Points on a hilly landscape, in no order, each with its height.
A ball rolls from a point to whichever of its 2 nearest points has the largest drop for the distance, and stops where none of them is lower. Distance is the straight distance between rows; heights are no part of it.
J729: [-17 -12  -5  11  -6 -22 -42 -20  15  11  10  22 -32 -17 -30  44  -4 -20
  -7 -36 -25  -8]  h=5.88
J518: [  6  -4  35   9  -5  32  14  15 -10  14 -33  12  13   2 -17   2   6 -27
 -42 -38  -7   4]  h=2.93
J390: [-31  27 -26  -4  22  -3   1  39 -13  17  10 -21  26  14  -4 -27  25   1
 -11   7 -18 -34]  h=4.96
J203: [ 27   5  11  -6 -23  34  -7 -28 -26  -6 -20  -3  16  -3 -31 -24  -6  -9
 -15 -17 -14 -12]  h=3.94
J357: [ 33 -22  -2 -41 -10 -16   0   3  41   9  24 -28 -37   4  24 -33  -9 -28
   4  -1  13 -16]  h=2.60
J77: [-17  17  14  19  -4 -12  27  46   3  19 -36  -6   1  40  53  -2  12  -5
 -50   3 -17 -30]  h=3.51
J984: [ 15  -2  -2 -17   7  11   2  33 -27  16  31 -28  12  -2  22 -18   6  14
   8  26   8  -3]  h=5.57
J116: [  1  39   8  21 -15  -9  15  45 -11   3 -42   2   5  25  75   9   3 -20
 -35 -25 -11  -3]  h=4.28
J41: [-15  -7 -23 -24 -26 -13 -27   7 -22 -22 -12  15 -39  -4  27 -15 -41   8
  34 -12  32 -10]  h=1.79
J820: [  7 -18  15 -15   1 -17  -6  -2  25   4  15  14 -21 -22 -15   9 -22 -45
  20 -41  29  36]  h=4.50
J312: [ -4  14  35   8  -5  -8  16  -2  29 -30 -39  27   3  17  -5  38 -21 -18
  -9 -47  24  21]  h=3.64
J870: [-53 -32 -42   7   8 -17 -35  10  -2   5 -14  18 -52  16 -14 -19  -2  20
   0  22 -11 -54]  h=5.23
J875: [ 10 -30  17  37  11  28  22 -16 -22  25 -32   1   0 -20  12  45  11  29
 -28  23 -43  23]  h=0.52
J494: [-20  -8 -16  18  20 -15  17 -33  11   5  -6 -11  23  -1  -5  39  24  42
   0  30 -27   4]  h=5.21
J319: [-35   6 -11  -9  39  -5   4  46  28  32  22 -23   8  17 -16 -28  28 -11
 -15  19 -11 -31]  h=5.39
J535: [  8 -20  26  45 -23  29   0  -8 -36  14 -59   8 -14 -10   9  28   7  -2
 -54 -15 -50  -4]  h=0.72
J896: [  3  33 -10  26 -12 -30  21   1   3  -8 -48   3   2  33  74  30   3   5
 -30  -6 -25  -1]  h=4.91
J991: [ 11 -10  18 -19   8 -14  18  14  36  -3  12   8 -16  -5  22  21 -20 -23
  15 -32  39  33]  h=4.24
J656: [ 44 -38  17 -12  -8  -8  12 -62  54   1   3  -7 -16  -6 -14  25  -3 -19
  -9 -16 -12  13]  h=0.69
J74: [  4  20  29  -5  -6  -1  26  34  26   8 -16 -18  11  48  28 -17   8  -2
 -42   4   6 -29]  h=2.75
J159: [ 41  27  -7  -7  -2  19   8  11 -53   5  19 -40  33  16  64  -7  36  13
 -22  23 -13  12]  h=6.82
J928: [ 26 -20  21 -13 -31  34   0 -10 -20  -7 -22   3 -18   3  -2 -33 -25   3
 -12   3  11 -11]  h=3.16
J16: [-14  40   0  13  -3 -33   3 -32  41 -38 -21   3  25  39 -21  10   9   6
  -2 -20   2 -15]  h=4.49
J952: [ -1  -1 -23 -21 -13 -10 -21   4 -18 -27  16  11 -24 -25  18 -13 -44   5
  58  -7  42  16]  h=2.39
J54: [-29   3 -18  18  26  -1  -4 -13  16   8  30 -21  34 -13 -52 -30  34   3
   2  34 -24 -22]  h=0.40
J118: [  2  22   5  17   6  25  -6 -10 -10  -5  14   4  42 -16 -74 -22  -5 -17
  17  -4   0  -4]  h=2.88
J341: [-29   1 -26 -12  -4  -4 -18  25 -30  -1 -10  14 -15  -8  15 -10 -22  11
  18  -2  12  -4]  h=1.16
J958: [-22 -25   0  21   9   0 -18  -7 -27  32  -3  43 -24 -36  -5  61   3  22
   9   9 -24  45]  h=2.85
J842: [ -8 -32   6  -2   1 -22 -22   0 -11  30   3  31 -42 -32  27  53  11 -36
   4 -26 -20  47]  h=3.76
J521: [ -1   1  28   1 -17  12  18  27  23   3 -26  -2 -12  40   3 -26 -11  -8
 -37 -14  10 -33]  h=2.27
J237: [ -8  22  10   1  22  -3  20  -4  32 -37  40 -29  37  15  -4 -13  24  25
  24  31  41   7]  h=3.25
J647: [  9  18  14 -16  11  -7  22  30  25  -5  15 -38  22  32  32  -6  19  19
 -10  15  20  -7]  h=3.34
J323: [-24  25  -9   9   8 -25   6 -27  44 -51  19 -25  31  14 -18 -29  21  18
  17  28  16 -23]  h=3.84
J144: [-37  13 -11   4   4   3  10  40  -4  11 -18 -11   5  32   0 -31  14  18
 -32  16 -15 -46]  h=4.43
J987: [ 18   3  39  11 -14  21  11 -10  -6 -16 -37  21   7   3  -6  27  -9 -25
 -24 -53   6  29]  h=3.32
J915: [-22  31 -13  11  10 -21   7  -5  16 -27 -19  13  30  14 -12  32  -5  11
  11 -22  12   6]  h=4.19
J643: [ 17  45 -23 -21 -14 -18 -13  -9 -14 -40  11 -18  23  14  16 -33  -3  -6
  22  -9  24  -5]  h=4.06
J197: [ -2  -6 -12 -22   1  -5 -14  23  -2 -17  40   5 -25 -21   1 -25 -38   4
  57  18  54  10]  h=2.98
J251: [ 13 -26  19 -25  15  12  18  20  26  30  17 -15 -15  -2   4  -6   5 -13
 -19   4  -2  -3]  h=1.39
J259: [ 39   5  12  -7  -8  34   0  11 -27  -6  42 -12  11 -17 -27 -45 -17   5
  37  27  41  19]  h=3.74
J331: [ -8   9   4   4   0 -30   1  -8  40 -18 -19  13   3  12  -3  49  -9 -18
  -1 -48   8  14]  h=3.88
J495: [ 21   6   3 -16   2  -2  -9   0  -1  23  30  12   6 -27 -16  -4 -10 -63
  11 -50   9  26]  h=4.82
J592: [  4 -42  16  38 -12  29  11 -19 -25  13 -50   6 -23 -13   6  25   5  30
 -38  25 -43  -6]  h=2.47
J800: [  3  30  -4 -12  -5  26  -6  44 -51   2   3 -10  23   9  13 -23  -8   4
   0   0  14  -7]  h=5.11
J728: [ 21 -11  22  15 -10  25   7 -12 -12  25 -33   1   5  -3  -1  18  12 -19
 -49 -21 -41   1]  h=2.32
J784: [ 25  25  -9 -18 -14  30 -12   8 -50   0   3  -9  20  -1   2 -35  -3 -14
  -2 -13   0  -4]  h=4.67
J499: [  1  44 -22   7 -17 -56   7 -19  19 -10 -34  10   8  46  62  16   4   5
 -23  -9 -22 -16]  h=5.24
J156: [ 31 -14   3 -13 -11  -6   3 -35  23   2  -8  -7  -7  -6   2   7  -2 -20
 -10 -23 -13   9]  h=2.00
J706: [-45 -15 -16  11  -1 -14  -3  15  15   0 -33   9 -24  37  -1 -12  -3  34
 -16  22 -13 -50]  h=4.92
J545: [ -2 -36  -3 -28  20  14 -13  33 -12  49  34  10 -58 -20  16 -25   6 -13
  -1  25  -1   6]  h=1.26
J540: [  6   9 -16  18 -25  11 -42 -42 -47   5 -14  17  12 -25 -22  44  -6  15
  -1 -12 -39   2]  h=4.18
J423: [ 22 -16  21 -16   0  -8  25 -10  26 -19  -3  10 -17  -5  39  33 -20   5
  16 -16  30  47]  h=4.52
J255: [ -2   8 -22  16  -2  12 -15 -25 -45  10 -10  18  21 -20 -26  21   3  25
  11   8 -22  12]  h=3.11
J919: [-14  44 -22  12 -20 -49  -9 -18  23 -15 -31  14  12  42   9  16   3  -9
 -22 -31 -17 -30]  h=4.85
J561: [  8  26 -24   6 -10  15 -15  -5 -32 -29  23  16  22 -24 -36 -32 -26   2
  52  11  27   7]  h=0.43
J352: [ 24 -38  16  -4  -6  -2  24 -24  14 -12 -15   7 -25 -19  37  37 -19  23
  10  10   7  36]  h=4.95
J113: [ -5  21  -6  14  -2  24 -14  -6 -34 -14  -5  22  28 -19 -58  -9 -24  -2
  30 -11  19   7]  h=2.22
J948: [ -9 -28   4  12  17  11  30 -12   0  14 -15 -12   5  -5  20  22  21  45
 -15  48 -29  12]  h=5.74
J732: [-12 -41  14   1  -5 -25 -26  -7  28  28   3  17 -46  -9 -15  40   9 -41
 -22 -40 -31  -5]  h=6.07
J8: [ -1   2 -25   2   5   5 -15  19   2 -19  45  10   2 -35 -26 -38 -29  -7
  61  28  30   2]  h=2.65
J184: [ -5  27   6 -10   6  -3  18  39   9 -20  -3 -14  14  28  28   6  -6  16
   7   4  35  -2]  h=3.72
J829: [ 21 -33  -1 -44  -7   9 -20  21  -4  31  32 -20 -47 -11  28 -39 -12 -24
   0   9   5 -13]  h=1.93
J963: [-36 -37   0  13  -4  -1 -38 -10  -9  13 -12  29 -45 -15 -30  38   0   5
  -5  -8 -22 -11]  h=5.66
J174: [-10  20  -6   7 -14  -9  -4 -25  32 -54  -9  -6   8  21 -36 -43  -8   8
  20   9  22 -34]  h=4.48
J778: [ 10   6  11  11  19  19  12 -11  13  12  37 -20  40 -13 -61 -39  31 -21
   0  13 -10  -2]  h=1.78
J564: [  3 -10   6   5  27  -8  29 -21  36 -11  46 -25  23  -6 -25 -15  21  21
  25  41  15  16]  h=2.66
J282: [-12  27 -23  -1  22 -25  17  -7   4 -17  -4   5  34   8  18  42   8  16
  17  -7   0  23]  h=4.47
J355: [ 12  24  -4  -9 -18  11  -6 -23  -4 -43   0 -11  13  14 -21 -42  -8   2
  19   3  19 -19]  h=4.78
J607: [-16  13 -31   5  25 -39  12 -32  21  -6  12 -12  32   0   8  32  29  32
  21  18 -17  14]  h=4.86
J615: [ -6 -27  16  31  12  14   9  -5 -25  33 -18  28  -1 -30   6  55  10   9
 -17   8 -32  39]  h=2.05
J369: [ 28  -2  -2  -8  10  19  21   6 -26  17  27 -28  26  -1  28  -4  28  25
  -8  26  -3  22]  h=6.02
J805: [ 21  -8  25 -12   1  29   7  26  -2  -3  30 -10  -4  -5 -27 -34 -23   5
  27  16  45  -5]  h=3.06
J567: [-38 -36 -28   3  19  -5 -35  -1  -6  24  -3  25 -52  -8  -7  11   7  11
  -1  24 -16 -22]  h=5.45
J337: [  0 -36  10 -21  35  12   1  31   7  56  38  -6 -33 -15  -9 -25  16 -25
 -14  21  -7  -5]  h=0.64
J648: [ 24  25 -24 -21 -11 -15 -15 -32  -7 -16  -1 -11  11   9  14  -6   1 -19
   7 -21  -8   2]  h=3.17
J48: [-12 -11 -13  16  18  -8  -1 -31  24  -4  46 -19  27 -29 -46 -36  28  14
  23  55 -15  -9]  h=1.59
J65: [-21 -11  -1  13  -7 -16 -30  -3 -31  24  -3  37 -24 -36  11  65   5 -12
   2 -25 -26  38]  h=3.38
J380: [ -5 -22  12 -13 -12  11   4   6  15 -16  -7  -2 -22   7 -22 -27 -28   6
   8   0  30 -18]  h=2.41
J364: [ 10 -20  38 -19   4  15  23  36  28  15  -1  -7 -20  12   6 -13  -9 -21
 -23 -14  23  -3]  h=1.80
J224: [-10  15 -34  -4  -4  -2 -17   2 -48   4   2  11  14 -18   6   1  -4  11
  20  -3  -8   3]  h=2.04
J654: [ 27  12   4  -4  -7  24   3 -31 -12 -34  38 -21  22  -3 -24 -45   5  13
  28  28  25   4]  h=4.69

Call two points neighbours if one is among the 2 nearest of the other. Go from one point of each pair to the other, from neighbour to neighbour, staying as low as possible. Name the highest point that can't be avoided.
J380 and J656: J355
J535 and J875: J592
J341 and J54: J197
J875 and J337: J499
J54 and J561: J118

Where does a ball stop that starts at each point below?
J369: J380
J159: J380
J312: J535
J732: J144
J77: J337
J184: J337
J729: J144
J174: J54
J647: J337
